Each row is a point on a landscape with many peaks, with its height.
A climber steps from a point to the highest of its 2 nearest points, and stops where none of them is higher. Distance is the straight distance between rows; heights are no part of it.
nido h=0.80: [132 189 147  99 124 172 155 124 137 115  69 100  98 126  73 127 110 155
 171 143 151  63 158 109 120 109 131 138  89  98 158 149 108 147 117  96]
Mel h=4.85: [136  91 113 150 140 104 138 155  99 163 146 122 120 140 127 187 108  86
 101  97 128 123 145 128 112 128 113 115 184 123 131 144 174 150 129 155]
bido h=2.49: [109  55 112 125 125 172 120  86 130 201 134 117  53 110 164 200 118  69
 164 114  98 140 131  93 108 134 173 152 200 160  98 144 161  95 155 129]
Pavu h=0.55: [112  96 162 155 149 147 124 117 137 167 204 157  69 104 158 125 101 142
 131  94 108 164 130  83 136 114 115 125 118 133  40 142 108 105 102 126]
berun h=1.00: [133 175 162 139 150 180 141 162 146 178 106 101  70 129 108 168  80 117
 186 103 119  86 166  87 128  95 165 138 115 104 167 206 134 131  87 124]
ruza h=5.11: [144 101 113 154  78  51 125 130 117  97 131  99 174 106 211 114 173 130
 105 154 120 138  67 133 113 138  98 151 148 161 157  68 154  88 129 147]
dakin h=0.94: [ 85 109 172 155 154 134 137 106 185 152 197 129  76 124 183 105 119 117
 187 117  94 164 136  96 143 136 139 145  98 132  94 168  72  97 132 108]
Seki h=4.40: [134 107  98 158  92  55 144 137 103 113 136  92 171 130 199 131 179 104
  98 145 146 131  80 134 133 149  98 147 170 138 152  88 174  86 125 163]
Zezip h=1.11: [135 198 152 116 147 179 137 121 152 131  87  99  95 117  91 134  99 145
 194 142 141  62 171  81 114  96 152 148 104 110 161 154 124 148 121  88]
ponuf h=4.49: [132 116  81 138 122  91 103 114 103 127 136 111 172 129 190 139 159  97
 113 159 140 130  71 124  86 136 143 168 218 159 154  75 177  98 147 192]
fus h=1.46: [137 190 147 133 164 188 119 125 150 148  96 109  90 121 109 146  95 115
 201 136 131  73 180  57 113  92 181 151 132 128 166 168 128 147 122  97]
narak h=2.12: [144 130 104 122 104 137 160 150 162 132  51 100  87 148 113 133 136 135
 146  96 167  83 135 103 164 138 138 158 129 141 194 163 144 116  64  82]
Darod h=3.90: [119 173 108  99 137 125  91 101 140 102 130 164 171 133 122  86 133 149
 123 161 110 107 128  91  77 106 145 144 176 147 143  79 137 180 163 151]
pir h=3.34: [108 177 105 100 158 147  93  89 164 102 129 158 162 132 126  87 125 137
 146 162 108 108 146  88 105 105 163 153 154 163 151 103 123 167 152 137]
Tofit h=3.11: [153 117 123 132  96 125 150 131 120  95  75 137 136 153 111  80 138 158
 103 154 159 166 112 179 186 153 112 100  79 107 137 137  82 127  92 144]
leta h=2.91: [152 143 141 136 140 122 110 166  64 101 163 190 191 131  62 111 153 131
  80 114 141 143 103 177 129 145  94  70  96  93  83 108  90 152 140 143]
Sof h=1.37: [138 136 147  95 102 122 115 186  55 113  72  98 175 144  87 160 167 146
 116  96 142  93 149 154 179 150 125  45 136 104 113  94 142 145 173  97]
geb h=1.66: [139 116 148 113 113 126 130 191  65 129  81 122 157 149  95 149 144 130
  92  98 158 124 155 181 206 168 137  37 120 113 117 127 118 139 130 104]
Pusug h=4.39: [145 165  82 108 106 125 155 106 161  74  43 111 125 109 103 110 167 159
 137 128 173  78 139  83 118 128 126 183 153 138 176 106 148 146 125  83]
Zovu h=5.25: [133 132  91 137 124  84 111 136 104 120 143 140 183 146 145 121 150 116
 105 131 145 113 100 118  91 128 127 140 198 138 154  77 175 138 147 191]
nufaf h=3.35: [141 156 126  97  97 140 114 118 142  59 103 155 181 130 104  47 122 183
 117 150 119 151 104 139 117 114 117 121  88 134 144  99  72 138 128 145]
tebil h=3.03: [126 171  95 107 143 149 122  93 171  97  83 128 123 118 129 104 147 147
 165 143 151  78 147  69 132 113 169 176 158 165 175 113 144 145 128  89]
neral h=4.54: [129 149 108 119 128 103 107 130 124 114 132 159 171 145 118 105 130 135
 104 137 128 108 115 110  82 117 132 132 178 134 148  86 163 172 151 168]
supod h=3.45: [103  94  89 119 135 123  91  65 136 157 120 110 134  98 196 153 158  68
 134 160 107 131  74 115  93 147 165 174 205 187 135 106 157  81 178 148]
lop h=4.83: [143 142 117 122  87  87 116 142  96  74 123 155 209 153  86  87 173 152
  97 111 144 126  98 145 123 148  93  90 123 115 139  76 118 145 154 159]
Kotaf h=0.96: [124 158 153  77 148 134 127 152  72  88 105 125 170 136  53 153 150 138
 119 130 114  82 152 130 101 129  91 110 123  72 135 109 143 191 176 110]
Vikan h=1.73: [121 110  96 127 155 132 108  94 150 160 119 131 113 121 163 154 120  97
 140 147 106 138 128 120 110 121 176 162 181 174 141 131 165 132 135 138]
loda h=2.13: [128 177 118 125 175 168 117  93 181 115 107 127 112 130 118 117 122 123
 204 150 143  76 177  68 143 111 181 173 141 158 178 143 114 134 139  82]
Zolu h=2.54: [160 140 154 132 146 149 123 158  70  97 150 188 170 130  65  87 136 152
  89 153 143 154 111 182 131 133  96  85  74  87  84 127  61 143 120 151]
vimos h=1.08: [137 129 116 132 138 110  99 119 141 118 168 162 170 107 149 107 116 144
 104 147  97 173 112 127  80 115 115 139 121 146 112  94 124 140 128 138]
zupe h=1.39: [117 115 105 130 158 125  97  94 153 142 158 150 136 115 160 135 122 116
 121 151  92 169 133 124  88 119 146 152 163 152 109 118 140 138 138 143]
vovu h=0.61: [ 87  95 160 151 166 159 126  98 161 168 201 146  65 117 165 140 106 128
 163 110 101 163 157  89 128 120 144 139 131 129  59 152 103 107 126 127]
zura h=3.95: [144 152 109 104  74 107 113 127 130  51 101 153 191 136 102  63 149 182
 103 137 125 136  91 132 114 126 106 124 115 129 150  76  97 147 145 155]
buni h=1.84: [115 125 165 128 119 140 140  96 174 129 131  99 103 135 168  89 116 146
 164 149 117 182 117 152 157 136 125 133  48 133 126 145  82  87 114  89]
pekel h=0.82: [137 129 119 145 143 109 112 141 115 121 175 174 157 122 106 125 114 133
  80 125 119 145 120 144  91 114 107 120 121 111  96 110 138 153 123 153]
kore h=2.82: [127 152 126 104 114 143 117 111 163  90 112 140 158 131 125  65 114 168
 122 150 118 155 116 149 131 120 129 135  77 144 149 121  95 126 116 133]
loro h=2.67: [144  96 114 148 129 132 167 146 160 181  92  84  52 141 164 191 116  98
 157 112 120 123 138 108 158 127 151 160 134 142 156 179 177 108  79  93]
kidof h=3.14: [144 150 103 104  98 135 163 127 148  97  31  97 102 135  88 121 162 158
 137 107 180  76 139 100 152 136 116 159 127 120 177 133 119 131 103  71]
per h=1.15: [132 145 141  91 125 119 123 156  65  93  79 110 182 146  72 161 168 144
 113 110 134  87 146 135 139 145  95  83 134  93 138  91 158 165 186 103]
neka h=1.35: [119 107 183 143 112 133 143 111 165 158 157 102  66 132 170  90 111 150
 148 121 126 177 113 132 170 129 132 122  57 120  91 154  84  87 104  90]
togi h=4.09: [147 123 110 147  97  73 123 150  92 103 147 137 197 149 116 112 167 121
  84 103 152 141 108 168 138 160  92  92 128 125 131  92 139 119 137 151]
met h=0.54: [118 180 163  82 129 168 150 131 111 109  83 110 115 131  51 124 110 156
 153 155 138  71 156 131 110 110 115 124  89  77 140 145 104 167 134 117]
kapuv h=5.15: [149 124 106 123  73  86 121 122 142  72  93 123 163 115 161  84 146 160
 107 141 119 157  77 155 139 137 101 141 106 164 172  96 116 109 111 129]
rud h=0.60: [127 125 144 128 154 129 123 161 102 127 173 164 138 134  80 138 104 126
  82 113 128 126 137 155 108 113 111 110 107  89  92 144 131 160 118 146]
Mutul h=2.81: [103 176 117 110 160 150 105  88 185  95 150 152 165 131 128  71 115 142
 159 162 100 125 149 108 119 113 147 149 111 157 163 125  96 148 146 133]
Segu h=3.04: [ 93  65 100 117 118 128  95  78 125 179 145 116 106  94 192 164 145  70
 133 134 111 139  75  98  92 142 154 156 218 172  94 103 151  69 185 159]
denof h=2.76: [103  53  96 120 111 151 105  78 121 195 147 118  79  99 165 184 120  68
 143 119 111 136 104  95  91 137 159 157 218 163  92 116 168  84 171 148]
nukef h=0.86: [114  89 173 158 125 135 137 133 150 177 193 133  52 117 164 107 105 137
 131  81 124 166 117 106 171 123 129 123  90 127  60 162 100  88  88 111]
Batoz h=2.34: [128 128 133 119 112 136 132 105 168 105 117 120 132 126 152  84 118 158
 134 151 115 174 113 155 144 130 126 137  66 141 140 131 103 104 104 108]
Kazab h=3.99: [114  66 141 154 108 115 161 140 142 181 160 103  43 131 157 166 110 112
 123 103 120 145 144 107 147 121 129 127 138 119  73 158 158 119  98 115]
nafim h=2.53: [138 116 135 123 110 131 152 146 110 117  87 131 125 161  90 110 128 135
  96 131 163 141 132 180 190 156 120  91  89 107 135 148  96 136  97 133]
Rokun h=2.44: [165 131 138 134 112 138 135 148  93  96 114 169 165 141  89  74 136 160
  93 157 144 171 111 176 145 142 104  88  76  99 111 123  61 139 110 148]
Rinuk h=3.36: [127  66 119 152 105  99 168 140 142 187 121  90  49 138 174 181 125  95
 132 113 124 132 126 108 151 130 132 136 157 134 116 161 180 117 103 114]
fut h=3.37: [144 141 120 158 147  94 115 169  48 120 180 168 201 121  94 139 161 110
  85  80 148 142 112 179 135 152  90  60 118 109  67  90 135 124 153 136]
Famug h=2.18: [110  79 114 129 148 160 127  90 149 182 137 120  61 123 171 183 114  82
 168 128  93 151 152 107 121 123 179 161 174 155 111 153 150 115 142 119]
gor h=2.07: [151 125 109 137 139 148 149 157 154 163  80 101  79 141 135 161 110 105
 158 102 135  97 142  88 141 119 159 158 145 142 184 181 166 126  73 100]
Mozu h=0.41: [125 125 156 130 160 148 130 151 100 139 184 155 107 111  78 152  86 131
  91 122 135 131 144 174 117 106 108 107  83  84  79 164 112 144 103 145]
sala h=0.70: [122 155 181 112 143 173 140 176 119 179 131 103  80 125  81 167  79 121
 164 100 115  85 161 122 129  98 131 108  96  76 150 215 113 138  97 140]
semo h=4.31: [131  99 116 158 149  96 128 171  72 145 173 137 156 135 120 180 127  91
  83  85 136 122 147 147 119 133  95  87 174 108 105 120 170 140 146 148]
ledom h=0.44: [115 140 176 133 156 177 144 140 140 172 170 114  79 118 105 168  58 138
 154 117 119 115 181 153 113  91 151 123  88 103 123 192 117 130 109 139]
Lona h=6.60: [143 108 121 127  93  74 117 111 141  69 120 121 181  93 195  91 152 157
 111 153  96 152  82 145 107 135 104 152 118 190 167  77 114 106 135 118]
nit h=3.82: [134 121 115 175 150  88 134 165  50 137 191 144 160 113 123 179 146  91
  83  68 142 137 139 163 136 144  82  68 147 104  53 101 163 108 155 129]
berem h=1.95: [141 107 148 118 125 128 145 184  82 144  91 114 126 157  98 159 128 107
  92 102 152 131 161 181 207 165 123  54 101 106 121 162 108 136 102 104]
pomed h=3.96: [154 114 105 128  75 101 137 129 134  91  81 127 145 141 132  88 156 148
  99 139 146 163  86 173 174 155 101 120  96 134 157 116 109 121  98 137]
zap h=2.22: [ 98 190 137 134 160 169 124  82 211 111 148 137 141 140 119  82  99 140
 200 162 123 114 156 136 144 129 149 148  81 148 176 160  82 124 157 121]
Lekun h=3.94: [118 100  97 135 128  93 101  98 131 143 119 111 145 106 212 141 160 102
 121 166 119 136  75 121  94 138 149 165 203 174 141  93 161  93 148 160]
bive h=3.73: [138 113 103 154  89  56 146 147 104 122 140 111 168 145 153 129 166 100
  86 115 152 143 105 159 152 165  90 113 141 129 132 102 164 103 129 144]
zoral h=4.19: [121  83 127 158 137 123 139 137 121 166 162 128  80 127 138 178 104 108
 105 112 117 145 152 124 112 111 119 127 154 112  86 150 164 142 114 133]
mure h=0.74: [113 175 154  80 148 148 137 135 103  98 118 135 138 129  60 121 118 147
 130 156 117  76 156 119  83 100 118 131 114  75 128 119 129 191 152 127]
vivab h=0.21: [116 127 170 139 158 156 143 126 129 160 191 133  81 104 103 154  73 146
 116 125 130 142 160 158 112 100 123 120  72  93  74 167 114 121 111 136]
pusap h=1.32: [ 91 132 160 145 151 137 143  95 204 137 167 111  89 133 171 106 120 122
 190 147 102 162 139 127 146 144 141 156  73 132 127 163  88  95 135  99]

Call two points neighbours if one is among the 2 nearest of the other. Go from one point of each pair to the other, from neighbour to neighbour, staying as high as possible. Name the lowest point that can't be avoided.
Mel and Lona => Rokun
Lona and Pusug => gor
lop and Lona => bive

For each start below, name the point where the climber stops.
per => Lona
Rokun => Lona
leta => Mel
gor => Mel
Famug => Zovu
Pavu => lop
pir => Zovu
nafim => Lona
pusap => lop
Mozu => Zovu
supod => Zovu
bive => Lona
